A landscape with many peaks, sampled at points; each row gives a point and its height.
A climber steps from a point to the highest of its 4 nearest points, and stops where none of them is higher. Distance is the straight distance between rows; heights are no part of it.
Revol height 34.0: 112	89	134	94	97	77	106	99	92	94	127	86	91	66	103	137	100	128	112	107	106	77	78	92	109
petak height 49.5: 93	95	112	103	120	100	105	103	93	105	109	97	113	91	101	122	125	110	105	109	101	91	83	107	104
Kud height 52.4: 108	117	119	104	100	88	101	121	87	81	115	115	77	83	77	130	75	155	117	104	115	90	82	78	106
lud height 43.6: 102	109	115	90	94	102	111	103	90	129	105	63	46	92	103	59	107	65	111	117	112	81	162	123	121
Ropob height 35.1: 92	75	118	68	86	81	108	84	89	113	108	90	105	67	108	127	112	122	129	117	122	75	74	97	119
Rur height 42.5: 123	107	142	131	110	80	112	107	102	99	143	89	59	71	105	90	107	65	93	78	92	102	127	68	121
Neto height 5.0: 79	89	72	120	78	100	87	75	133	70	94	122	134	98	104	150	77	119	109	96	91	115	64	60	82
Poma height 74.7: 89	110	80	110	122	124	108	101	91	106	85	96	105	132	90	82	117	89	75	101	105	108	104	119	85
vubu height 56.5: 90	87	129	74	108	101	103	98	91	123	114	77	96	105	128	94	118	81	110	91	114	99	136	118	103
pok height 76.2: 134	126	93	123	88	89	96	108	103	110	65	126	89	127	92	31	91	46	76	113	57	87	111	129	78
nep height 46.0: 93	105	109	104	136	112	105	122	87	105	113	82	99	103	106	101	123	88	87	110	96	99	102	117	91
denat height 54.3: 76	105	102	108	112	108	90	97	88	84	98	94	115	97	85	118	124	118	106	121	110	100	82	99	87
Mipe height 19.1: 78	72	102	56	92	102	113	87	84	111	105	77	80	82	108	121	116	114	131	111	137	75	113	116	129
porot height 35.5: 96	97	117	124	123	123	102	115	98	110	123	80	107	104	103	90	120	72	87	115	87	104	113	102	94
laf height 66.5: 72	93	75	117	123	139	108	88	99	83	83	91	104	114	93	74	98	73	80	83	84	105	102	90	88
Kor height 40.8: 116	104	147	126	133	77	98	113	96	89	138	83	75	84	95	123	104	106	90	87	100	87	102	89	117
rili height 45.5: 96	94	79	106	84	96	105	105	130	59	91	142	119	93	104	143	62	135	126	77	108	93	65	64	82
Palob height 54.5: 101	100	73	94	67	105	92	106	81	65	113	125	112	108	88	132	90	178	106	111	102	125	76	47	114
tebup height 70.0: 133	124	106	83	96	77	87	84	94	115	84	116	125	139	132	79	124	75	81	96	104	117	108	133	96
roz height 62.3: 58	91	54	110	79	102	103	66	135	91	76	120	134	96	97	129	99	122	105	101	103	131	68	75	79
fazu height 81.9: 97	99	113	89	106	99	102	89	100	129	101	112	130	105	108	117	127	104	110	102	123	106	86	137	98
tig height 30.1: 76	88	73	119	93	95	101	56	144	98	77	112	125	94	101	141	87	99	83	97	89	110	68	90	74
zil height 67.6: 100	101	126	105	118	104	109	124	106	121	120	90	102	98	126	69	112	55	91	103	96	107	129	113	102
pez height 24.6: 80	101	59	104	61	91	97	87	127	77	101	136	127	99	106	145	79	144	102	92	84	114	59	62	79
sal height 77.3: 105	97	130	104	109	101	111	130	115	119	102	88	81	64	127	40	109	49	108	96	89	93	140	97	109
fuzer height 39.7: 90	95	66	138	88	97	93	70	142	87	98	112	112	89	82	155	71	108	82	97	74	113	49	85	63
Ses height 33.8: 105	102	93	129	99	106	97	87	142	67	102	120	105	90	102	143	66	93	88	60	85	86	60	97	77
digup height 53.0: 120	93	143	128	114	86	102	122	113	116	126	88	75	62	111	72	107	53	99	98	75	97	131	79	108
soze height 47.6: 113	110	120	116	114	116	113	140	108	112	96	115	98	107	103	47	101	49	86	102	82	98	119	120	92
luve height 46.2: 83	91	87	85	102	96	106	139	115	77	138	127	95	73	107	112	22	162	126	93	123	93	71	70	106
bos height 43.7: 60	91	69	110	85	108	90	75	118	72	75	110	121	92	97	115	93	126	119	107	106	108	69	65	92
buvo height 59.8: 107	102	114	126	109	109	113	141	110	123	94	113	91	92	101	47	107	41	94	111	72	90	115	115	96
kop height 86.5: 71	104	63	94	90	112	98	86	108	111	69	115	125	106	77	118	114	143	114	130	116	116	75	78	89
tob height 45.0: 114	103	103	82	69	74	112	127	75	101	120	126	90	87	81	130	64	174	101	123	104	86	72	78	121
tofus height 81.6: 54	90	57	95	91	106	99	78	131	96	66	113	126	104	79	111	111	125	114	115	117	129	79	90	87
Zik height 68.6: 121	101	124	55	83	91	91	92	72	107	97	85	111	123	115	72	112	76	96	91	123	106	149	134	108
kib height 66.4: 80	81	108	58	100	108	103	87	89	119	95	85	99	88	118	124	114	116	129	96	139	88	106	131	122
duz height 57.5: 98	87	96	66	70	100	110	103	89	121	118	113	112	87	100	131	110	155	120	137	98	108	57	84	108
nulu height 47.2: 103	118	108	118	119	104	100	126	93	50	106	114	80	84	80	122	57	127	110	57	115	77	84	86	106
rutot height 45.7: 106	99	101	129	129	122	112	121	100	99	104	84	95	115	100	71	105	50	84	109	78	106	112	95	100
budug height 52.7: 92	82	114	80	93	97	106	98	96	130	111	108	107	79	115	142	119	136	132	134	112	103	67	108	108
vub height 43.2: 135	128	106	79	93	71	62	72	103	108	84	97	130	139	135	39	124	43	97	115	58	119	99	102	75
molop height 17.4: 105	82	117	103	105	90	102	89	106	114	123	58	55	66	126	62	114	77	117	85	90	89	154	71	124
Nize height 18.7: 97	85	78	130	108	101	92	69	145	87	84	101	121	90	95	152	83	94	82	85	75	100	57	92	67
fosu height 51.7: 102	100	105	81	81	92	101	101	75	120	89	70	56	110	109	57	94	69	106	105	114	96	169	123	117
ref height 72.4: 88	79	128	91	111	94	110	88	89	110	129	64	85	79	124	102	116	81	104	94	107	86	131	92	117
gid height 70.2: 124	131	85	107	108	94	93	95	96	118	74	111	108	147	95	73	102	84	57	96	91	111	107	134	95
kitav height 44.8: 128	130	102	76	83	76	50	65	83	113	84	89	134	138	130	54	122	56	96	106	73	124	113	108	86
muzez height 59.0: 107	99	126	84	99	98	107	106	98	120	107	94	102	111	128	56	100	57	102	83	104	105	146	119	100
dovit height 70.1: 86	84	65	119	112	138	102	86	109	95	75	98	105	124	105	58	91	66	59	75	83	102	114	115	82
tatil height 46.5: 116	105	125	104	104	76	96	108	92	89	125	106	84	71	92	145	94	139	114	110	105	69	75	92	112
muvo height 24.7: 90	80	80	124	109	136	85	75	119	66	99	82	113	105	110	101	87	80	81	67	74	99	89	86	87
virel height 39.1: 112	92	144	133	115	92	104	117	93	95	140	88	73	87	97	93	117	71	95	99	81	91	116	85	113
Zuro height 52.9: 94	110	91	101	81	95	105	124	92	66	106	136	95	85	92	120	51	164	123	88	116	94	80	71	108
Fitov height 20.2: 124	67	96	48	47	87	106	97	87	105	133	99	117	94	113	140	92	176	103	124	89	117	58	69	143
tadeb height 83.2: 93	100	106	67	96	103	101	102	101	128	91	123	126	88	102	117	128	125	120	123	124	112	85	124	102
baf height 65.8: 101	97	77	126	100	133	103	89	104	103	64	111	99	114	98	45	81	57	61	80	73	99	113	117	80
Sute height 49.9: 116	90	122	89	80	71	110	106	98	106	126	104	97	71	104	138	97	150	120	123	105	81	64	84	121
doz height 33.9: 98	75	129	70	85	74	102	89	86	99	125	78	94	59	119	131	104	126	134	113	125	74	90	93	115
san height 69.7: 57	85	53	112	110	110	104	57	139	92	70	107	125	100	95	116	94	105	99	94	99	112	74	103	75
biv height 76.4: 116	122	106	70	106	92	83	79	105	135	86	111	135	116	119	112	128	87	91	90	120	122	120	139	104
Nise height 35.7: 87	92	90	127	131	132	88	96	111	62	90	83	101	108	88	107	97	87	87	84	91	99	97	82	92
faka height 50.2: 99	92	126	60	101	106	102	101	74	127	105	64	77	118	110	77	108	90	104	94	127	94	151	123	119
Zus height 49.1: 93	120	105	103	120	90	117	126	101	57	116	112	73	77	75	106	55	144	123	70	118	73	85	87	103
gizus height 76.6: 86	113	80	108	118	118	97	86	94	108	89	99	112	107	81	109	118	109	92	104	114	113	93	118	83
duf height 85.4: 98	89	126	88	107	100	119	115	104	118	117	86	88	77	135	56	110	58	109	98	97	98	156	100	103
sobof height 76.1: 99	82	131	92	112	101	112	108	96	116	133	77	90	91	129	82	117	68	99	88	96	101	133	96	110
gige height 51.1: 106	105	117	110	112	89	101	115	86	70	110	102	85	84	76	131	88	140	113	103	121	79	84	83	109
rifo height 45.1: 94	104	108	125	128	112	95	107	86	66	100	90	102	92	84	127	108	117	100	102	108	90	89	81	98
gubuz height 72.1: 113	104	123	117	115	96	105	137	126	121	101	97	92	69	121	37	102	27	106	102	87	72	124	117	105
Zege height 52.6: 117	94	147	127	101	72	106	86	104	105	150	75	55	69	114	88	102	87	100	71	90	87	131	75	121
kegam height 43.8: 101	90	104	131	132	122	98	118	98	78	110	85	84	114	86	85	112	75	81	99	87	97	121	81	103
bepu height 45.2: 136	116	126	88	87	90	90	115	102	114	79	110	98	104	134	39	95	35	103	98	91	96	141	120	88
lizab height 66.8: 109	98	122	119	109	98	112	134	116	120	96	105	93	80	113	38	102	28	96	112	78	88	120	116	103
Palig height 53.1: 121	114	87	119	101	103	96	115	87	109	70	117	92	126	96	43	90	58	74	100	66	94	111	123	74
nezun height 68.3: 116	98	126	86	95	95	106	122	94	121	93	95	87	88	134	45	98	55	113	98	98	89	145	120	105
Buzuz height 44.4: 101	94	111	125	124	117	106	137	98	121	103	97	100	115	104	76	110	56	88	116	84	104	117	111	91
Madup height 57.9: 126	129	93	88	98	64	72	67	80	117	84	105	138	136	103	81	130	76	76	106	82	130	99	131	91
Gog height 71.0: 118	126	91	106	112	91	87	95	90	120	83	116	122	146	102	93	126	85	62	95	101	118	110	136	93
Zizun height 67.3: 134	123	117	91	97	92	88	107	96	117	82	111	118	125	135	60	114	59	95	91	91	100	123	122	82
foduk height 80.8: 136	120	122	84	73	82	90	111	75	116	80	75	73	116	103	43	103	52	111	104	115	89	167	125	110
Vosit height 36.2: 98	83	80	129	116	122	96	70	126	64	92	91	116	97	113	118	88	78	87	74	86	97	72	86	78
dini height 67.7: 73	95	65	121	111	136	104	74	130	86	80	85	119	114	102	88	94	78	70	69	86	100	101	104	80
fidu height 67.2: 135	115	116	59	78	87	70	86	77	103	88	85	114	130	129	60	111	62	102	99	97	111	140	112	92
kelir height 57.1: 132	130	120	67	72	84	54	93	52	110	76	74	90	136	106	47	118	62	130	130	94	108	144	117	97
rilel height 48.1: 93	77	131	75	104	87	107	89	88	109	121	88	99	78	121	129	112	104	113	100	119	77	95	103	122
Sebu height 31.6: 123	96	102	72	51	79	115	115	79	98	138	118	105	103	91	145	88	177	105	126	101	104	62	77	132
rez height 76.5: 94	114	94	104	131	110	101	103	93	111	97	96	114	123	93	101	125	89	79	103	105	109	99	138	95
Gosa height 88.2: 88	105	81	84	98	96	104	96	106	130	71	123	124	104	72	106	126	135	105	122	120	131	81	123	96
rerov height 84.1: 83	94	100	84	92	98	118	98	92	134	94	119	120	90	98	129	123	133	127	127	114	120	65	120	101
mebim height 44.1: 96	99	74	104	61	95	92	86	118	60	92	134	125	97	99	132	79	150	113	92	93	127	74	46	91
Nivo height 83.6: 85	98	86	76	76	108	107	103	91	130	91	121	113	100	79	116	124	153	109	140	91	123	68	95	100
Vola height 42.2: 99	95	80	121	114	109	83	92	113	51	87	103	110	93	92	131	82	121	111	79	107	86	78	67	94
vimot height 67.1: 114	91	141	119	108	88	102	106	105	114	139	68	72	79	129	75	113	68	94	92	82	98	133	76	116
Ziva height 62.4: 89	90	126	87	118	98	106	107	97	119	122	85	103	91	129	92	120	76	103	96	103	98	121	110	97
fofo height 50.1: 99	97	85	128	127	127	113	123	97	107	89	93	96	118	97	66	106	65	72	102	73	100	124	106	93
luner height 32.1: 106	109	92	125	111	107	99	96	134	49	94	113	103	96	107	130	66	96	97	49	94	84	65	87	85
bal height 53.5: 84	113	64	99	101	88	94	79	104	119	43	119	127	121	63	103	112	118	87	101	132	134	82	128	101
fotak height 45.9: 68	81	61	116	115	121	92	58	133	95	82	91	118	91	110	115	94	84	82	78	85	114	70	101	74
Novo height 45.8: 104	100	122	123	136	90	103	111	85	69	116	83	76	86	72	120	94	112	103	72	105	86	93	86	105
Feg height 74.2: 107	95	130	102	112	98	115	132	107	127	111	89	92	91	129	59	104	50	97	108	90	101	129	113	95
vonel height 50.0: 92	115	101	96	111	91	113	137	95	88	120	121	71	66	83	111	48	152	112	101	117	85	84	89	115
duput height 18.0: 83	93	76	116	82	108	86	90	114	63	89	122	115	94	92	124	84	136	121	107	110	115	76	61	86
Tevo height 47.8: 127	125	102	76	96	77	61	69	85	111	101	94	137	143	126	59	124	65	83	100	79	125	111	117	92
kabi height 16.8: 98	79	81	135	108	140	104	110	109	87	70	91	87	93	97	33	88	43	82	95	66	93	114	88	96
sira height 35.6: 99	87	145	96	116	81	105	87	88	102	131	78	92	75	106	126	123	101	112	102	113	89	95	98	107
fasol height 38.6: 103	96	71	127	111	130	108	120	103	96	59	105	85	121	92	43	89	41	75	98	64	86	114	108	94
samer height 64.3: 106	103	131	66	96	96	101	102	78	120	99	85	91	120	122	75	111	74	103	87	125	105	151	126	108
Zubo height 24.1: 107	96	112	115	101	109	100	95	106	114	109	59	43	58	121	45	98	59	127	100	98	79	161	82	121
pizof height 66.0: 58	90	56	89	66	105	101	81	118	93	85	120	130	103	89	121	99	150	122	118	97	138	70	64	89
bapot height 72.9: 85	113	70	99	112	110	106	81	101	104	64	104	114	130	76	86	104	91	71	90	107	109	104	133	84
pag height 47.4: 109	118	128	123	126	90	103	121	94	75	126	93	68	86	73	111	89	120	97	68	104	81	98	84	118
Leran height 23.4: 96	77	78	141	105	124	92	71	131	89	97	83	107	100	106	118	77	67	56	60	63	96	75	97	77
soz height 36.8: 89	84	113	85	91	100	109	95	83	126	132	54	55	85	105	74	107	74	111	102	111	89	167	106	127
nozen height 55.4: 74	88	64	121	115	116	88	75	110	87	73	102	109	104	81	123	113	117	102	110	110	100	84	91	90
terus height 71.6: 91	84	115	80	109	105	108	92	97	122	109	99	118	78	113	122	119	109	119	116	118	98	87	115	100
gal height 39.3: 129	105	121	71	83	65	97	100	85	141	112	62	43	124	95	102	102	67	108	120	115	99	150	141	146
zelev height 44.9: 101	104	96	113	113	108	89	103	104	46	99	119	90	94	99	126	69	130	120	73	117	75	87	89	91
Dube height 39.4: 108	96	145	119	119	85	109	107	92	96	136	83	86	90	108	109	122	92	83	86	89	97	110	87	111
Ralaf height 48.7: 102	108	118	126	115	100	90	112	86	72	117	99	98	88	76	131	92	128	115	97	112	83	84	86	103
dugiz height 38.8: 101	93	100	136	134	133	94	109	82	79	107	78	96	104	85	108	111	86	94	97	94	100	107	89	98
budi height 49.3: 115	95	125	99	91	86	99	102	82	92	117	107	104	82	83	139	105	147	116	126	110	84	80	87	102
furun height 53.9: 142	118	121	89	83	83	86	112	94	110	78	112	110	115	133	45	97	52	106	83	91	105	136	115	96
nesab height 42.0: 92	105	91	121	131	119	92	107	90	76	101	89	100	97	81	113	110	113	89	101	100	94	86	98	96
veded height 69.8: 48	92	44	79	72	109	109	82	113	99	86	128	129	97	75	110	113	157	110	112	93	146	82	67	102
luko height 22.9: 109	109	61	131	83	103	101	107	149	83	110	129	97	98	73	151	37	127	89	78	80	90	52	93	52
Nup height 83.8: 140	129	121	73	80	90	71	95	65	102	80	84	85	124	113	54	101	64	109	120	104	97	155	117	107
ner height 65.0: 79	78	65	127	110	134	102	84	113	79	76	90	101	116	107	80	90	63	67	74	79	105	99	96	91
vupa height 52.8: 98	72	84	128	123	137	94	91	110	73	88	89	99	110	101	75	89	63	73	81	77	104	106	86	100
Mobo height 56.7: 90	87	87	118	118	138	100	118	87	100	94	95	98	124	97	79	108	76	69	101	83	101	115	99	100
tori height 73.0: 120	109	106	119	106	103	113	122	92	124	105	110	111	126	119	70	118	63	77	93	93	105	124	135	88
Mub height 69.6: 132	113	112	71	96	93	85	87	84	107	89	102	128	133	124	78	113	83	93	79	114	111	130	129	96
vatol height 23.3: 89	86	71	133	103	111	94	71	150	79	93	87	125	103	93	126	87	89	80	82	73	100	67	94	78
zotok height 43.9: 110	104	112	67	95	88	111	100	69	133	119	66	57	119	92	90	111	76	103	123	127	82	146	135	139
nub height 73.8: 73	97	61	88	70	110	101	87	82	94	103	121	109	105	81	113	106	162	112	127	100	132	80	62	98
velon height 48.6: 88	106	90	102	103	105	112	122	135	74	117	140	112	75	107	128	38	129	124	62	108	99	72	82	96
Bova height 72.0: 114	101	123	126	111	101	106	143	113	116	105	98	85	65	109	44	107	35	97	117	71	80	129	106	102
sugat height 41.5: 119	99	125	151	124	103	106	132	96	90	111	86	73	96	91	81	109	66	89	95	77	99	118	75	105
dun height 44.0: 96	105	72	119	69	98	105	95	140	70	104	141	118	107	99	151	50	143	103	81	93	107	57	73	79
tavap height 69.0: 129	130	103	104	99	87	95	106	89	119	94	121	113	141	107	62	102	64	77	91	84	114	112	132	86
ruzat height 46.9: 98	126	84	99	110	83	92	85	99	123	64	113	134	123	77	105	125	98	74	100	119	121	97	139	93
tela height 30.0: 86	104	87	103	95	121	89	99	94	77	87	113	115	80	81	133	112	143	117	122	110	97	72	70	92
Vel height 23.1: 129	98	92	69	67	76	114	133	84	101	136	126	93	97	86	136	61	189	90	119	109	99	67	74	130
Pege height 68.9: 110	103	96	94	64	92	101	107	83	89	108	114	97	97	73	135	92	171	114	132	105	106	68	66	111
duli height 24.3: 111	113	66	137	93	92	87	83	140	74	98	122	82	96	63	153	50	122	73	87	75	99	52	92	63
dor height 48.0: 76	100	74	99	98	104	109	141	130	87	128	148	107	77	115	130	17	136	119	78	102	95	69	66	96
deko height 51.8: 91	66	70	125	102	136	93	88	121	86	83	85	103	106	113	62	79	49	65	69	59	106	104	97	83
lag height 69.4: 90	105	99	116	129	118	108	118	89	106	99	100	105	124	99	99	117	81	86	101	92	100	112	122	85
karu height 69.5: 95	103	121	93	115	107	108	105	100	126	111	91	111	104	122	92	121	83	91	100	101	116	120	126	99
lib height 91.1: 73	106	60	78	85	110	109	90	102	113	74	124	122	101	63	110	112	146	113	126	109	134	79	98	89
Vol height 75.9: 81	94	56	124	61	82	98	85	150	87	101	120	119	95	75	153	77	119	79	94	73	114	56	76	70
zotog height 35.8: 134	114	121	87	72	68	108	114	93	151	98	71	39	120	101	77	99	55	110	128	109	87	158	138	136
dozud height 54.1: 109	95	137	95	108	70	109	85	100	87	146	80	81	75	113	132	104	105	113	84	110	70	99	92	116
mamub height 59.2: 124	131	104	58	74	83	54	90	74	98	79	70	110	130	133	34	113	57	118	131	78	104	126	114	97
nalu height 44.3: 112	121	142	106	123	68	116	110	88	80	128	85	69	76	88	125	88	113	99	75	105	79	91	96	110
fadun height 70.5: 114	93	85	72	66	112	114	107	80	113	128	116	111	106	83	139	117	171	97	141	86	119	60	71	129
diniz height 42.1: 112	93	119	137	125	117	103	135	102	100	104	91	74	92	89	55	104	56	89	117	70	97	115	81	101
kifad height 16.2: 86	82	116	61	109	91	112	84	83	114	115	63	64	107	98	93	112	97	109	106	121	78	142	125	129
Neno height 53.8: 106	107	98	92	74	90	94	123	86	71	113	129	86	88	83	125	59	178	116	102	111	100	77	71	111
Bak height 45.6: 108	69	104	65	70	88	99	92	91	115	114	99	106	70	108	138	107	134	134	130	109	86	63	89	117
vefe height 73.9: 118	114	116	93	108	106	96	101	94	135	103	112	123	128	110	89	111	70	82	91	110	116	113	141	88
dadif height 73.5: 107	80	129	100	109	80	100	83	97	96	136	70	72	74	118	104	110	91	112	75	109	81	129	77	127
feto height 38.2: 100	100	77	118	84	97	96	77	138	70	96	129	113	93	93	153	65	113	110	70	95	96	65	82	83
Lubi height 54.2: 74	87	63	119	104	127	96	73	121	83	83	92	115	104	101	105	106	91	86	83	97	103	81	91	80
dovuk height 34.9: 93	77	81	132	111	129	95	78	129	72	96	85	109	109	114	93	79	61	73	69	70	94	101	85	91
savof height 82.5: 107	106	99	77	100	93	104	94	105	136	84	117	130	103	99	123	129	119	103	114	123	115	84	141	89
Sogep height 35.9: 87	81	116	73	96	97	114	91	85	116	125	52	54	93	112	87	119	89	106	103	120	82	156	100	127
seser height 33.4: 96	60	100	46	67	89	106	85	105	109	107	84	95	75	109	123	108	136	148	129	120	87	82	82	138
zipu height 43.1: 95	93	94	122	122	120	97	101	109	39	99	98	105	90	89	119	84	98	107	73	101	89	86	76	89
dibag height 67.8: 111	132	78	110	110	81	99	81	96	107	71	105	127	148	78	81	114	83	61	89	91	114	114	131	83
Vime height 83.7: 92	117	74	97	116	107	107	92	96	126	70	107	124	109	74	112	123	117	106	111	124	127	86	130	94
fis height 26.1: 87	84	82	127	112	124	86	76	123	58	99	96	105	102	105	108	80	85	85	58	86	93	89	87	91
gak height 72.5: 114	102	122	79	88	85	105	117	88	118	92	77	62	96	118	49	93	61	102	111	106	80	172	118	107
difo height 72.6: 83	108	82	98	101	107	87	97	99	101	84	104	109	96	78	119	117	128	112	123	113	110	73	95	87
Podod height 69.2: 95	88	89	91	77	103	102	95	84	111	104	118	105	90	84	134	125	156	116	141	97	111	64	76	97
zuz height 51.2: 108	127	121	101	119	76	112	134	95	88	121	112	71	75	85	130	70	150	114	103	112	73	90	93	116
Vev height 46.4: 121	89	114	86	74	60	118	112	83	96	127	119	90	78	89	138	71	167	112	122	114	82	74	85	125
kimez height 65.9: 69	113	62	96	108	105	103	68	102	101	50	108	123	122	77	97	101	99	77	87	119	114	97	125	87
Sova height 37.1: 94	84	121	90	97	85	101	104	90	100	122	104	106	75	101	138	121	123	115	122	111	92	72	102	108
gakor height 40.3: 97	105	130	117	136	100	103	112	90	84	121	81	90	93	95	124	123	93	92	100	99	90	96	92	107
fedos height 39.2: 93	97	126	95	128	107	104	98	95	109	128	82	101	96	113	129	127	95	99	105	114	94	94	105	106
Nal height 76.0: 58	90	55	102	93	95	100	73	131	91	64	109	134	102	91	116	97	118	111	103	107	120	69	92	80
Bemig height 50.7: 87	101	80	96	81	99	99	114	116	70	105	148	110	89	114	123	39	152	122	71	107	101	73	69	94
gote height 55.8: 105	84	112	67	63	85	111	100	86	109	122	113	107	75	101	127	104	151	121	137	105	100	55	79	119
zapot height 47.9: 96	79	93	136	124	133	93	119	104	82	99	86	85	115	89	61	101	64	86	92	82	102	118	91	92
Lak height 54.6: 133	114	112	111	105	101	102	125	98	121	79	111	108	118	103	46	108	52	79	101	77	99	116	124	84
geroz height 59.9: 134	123	104	108	85	87	87	96	93	114	78	111	102	149	99	60	113	53	73	95	65	107	103	123	85
Rofu height 32.8: 97	96	117	97	86	91	111	108	97	115	103	64	40	69	112	42	99	60	113	106	103	78	164	105	122
tider height 58.7: 89	92	124	89	126	102	108	93	102	125	114	85	117	81	110	120	124	106	112	111	113	98	99	116	98
Mipon height 44.7: 99	115	80	118	105	120	108	120	87	111	81	111	94	133	100	46	101	64	67	109	80	91	107	124	89
Fera height 49.0: 98	122	117	108	137	86	112	126	101	84	129	104	56	70	74	112	65	138	102	72	113	77	89	100	116
mel height 78.3: 93	123	95	100	126	111	103	102	97	123	90	112	125	120	100	102	126	99	85	99	110	114	92	141	89
tesiz height 53.6: 120	103	116	58	96	86	90	99	65	126	96	68	67	129	101	87	107	82	100	102	129	97	155	140	119
karep height 35.4: 79	80	118	56	109	97	112	79	86	113	108	69	89	84	120	115	114	104	117	97	132	80	117	115	121
sos height 72.2: 54	93	51	89	74	101	107	80	124	113	62	128	121	119	71	106	103	146	96	107	119	145	86	84	88
peme height 54.4: 95	103	88	110	88	98	94	103	80	73	90	121	97	91	82	124	88	153	114	119	113	97	76	62	106
sizi height 71.1: 75	106	63	112	115	130	101	73	114	95	74	100	115	129	90	72	95	80	70	71	94	103	104	108	82
Nugit height 46.1: 110	102	117	138	129	110	94	112	94	62	111	84	76	102	71	100	101	80	89	67	89	89	109	78	110
Rorog height 58.3: 95	100	78	93	67	100	84	104	87	65	94	132	107	104	90	128	72	168	115	115	113	98	75	60	104
Dop height 68.7: 89	79	129	84	109	89	116	87	97	105	128	66	91	86	124	110	111	98	112	90	114	81	118	101	125
nake height 59.7: 127	110	116	64	78	82	82	94	60	124	92	78	79	140	99	78	99	74	104	108	118	99	158	135	119
dib height 60.3: 136	112	129	70	74	76	86	108	67	125	90	68	58	123	104	73	97	60	109	117	123	97	163	126	120
Pavam height 46.3: 105	107	101	115	120	101	95	110	102	45	101	103	92	83	76	116	69	121	104	49	113	78	88	81	100
suza height 44.2: 120	114	116	119	107	102	108	142	110	116	73	109	95	92	116	36	99	34	99	112	72	85	113	133	94
vara height 18.2: 107	123	89	127	107	118	98	132	107	106	55	124	82	105	92	20	90	37	85	100	64	76	102	139	94
mol height 84.7: 67	113	55	95	96	104	97	80	109	109	63	122	127	111	68	108	108	130	99	112	128	130	88	119	87
mifin height 56.8: 87	91	55	90	66	101	95	88	107	71	100	133	124	99	101	128	85	159	107	101	92	129	71	55	96
leb height 79.3: 104	96	115	53	96	108	99	90	92	128	78	101	119	99	117	106	119	107	109	98	130	104	109	144	108
bur height 85.9: 78	108	85	98	88	108	106	98	101	129	95	117	119	110	80	124	126	142	118	128	114	118	70	109	92
Sazi height 60.5: 99	89	110	52	91	103	97	88	80	118	94	83	89	116	114	96	104	91	104	94	135	99	144	134	120
lami height 38.1: 106	62	102	52	46	88	117	88	95	111	126	85	101	78	115	140	88	136	139	130	111	91	61	73	128
Fuli height 35.3: 141	130	113	102	87	83	82	104	101	101	70	121	108	120	115	44	114	42	98	104	59	84	106	122	82
fuda height 74.1: 107	127	88	104	117	102	95	88	97	118	79	107	129	131	91	93	117	93	75	99	105	111	106	138	92
gigek height 83.1: 85	106	92	97	119	108	112	100	97	120	93	112	122	101	84	114	130	122	98	117	113	108	86	123	85
kov height 86.9: 98	83	105	84	83	86	100	102	84	101	120	114	116	80	93	140	106	140	124	129	103	101	63	82	109
Gep height 77.9: 82	95	81	92	78	111	96	100	76	102	105	117	112	93	80	123	116	166	120	142	102	123	69	65	103
tuzo height 40.0: 118	113	128	110	113	68	116	115	93	80	124	91	75	71	95	138	89	127	106	87	117	76	79	95	115
tad height 46.8: 102	110	127	130	122	97	109	124	87	75	116	85	62	92	65	106	98	107	94	73	101	88	99	78	99
zito height 68.4: 74	110	71	106	131	137	99	93	110	83	90	83	115	114	93	100	106	101	95	104	104	96	90	110	93
nali height 51.4: 89	104	62	114	74	87	82	94	150	83	106	142	112	103	94	156	58	128	92	94	78	112	60	71	72
Ral height 73.7: 85	103	75	78	72	114	108	98	85	112	112	120	115	104	84	122	117	174	105	133	87	139	62	61	119
kanek height 80.4: 104	103	121	74	105	100	103	97	93	128	97	96	116	112	119	103	129	91	101	89	126	115	116	138	90
Fakun height 69.9: 87	82	127	75	100	107	106	104	93	119	125	74	83	92	128	70	107	81	102	102	113	95	151	99	117

Where does a climber stop that starts at each point below?
Mipe => lib
nozen => lib
pez => lib
soze => duf
bapot => lib

For each start below, name every point that the climber comes to, in order.
zito => gizus Vime Gosa lib
tori => vefe kanek fazu tadeb rerov bur Gosa lib
biv => kanek fazu tadeb rerov bur Gosa lib
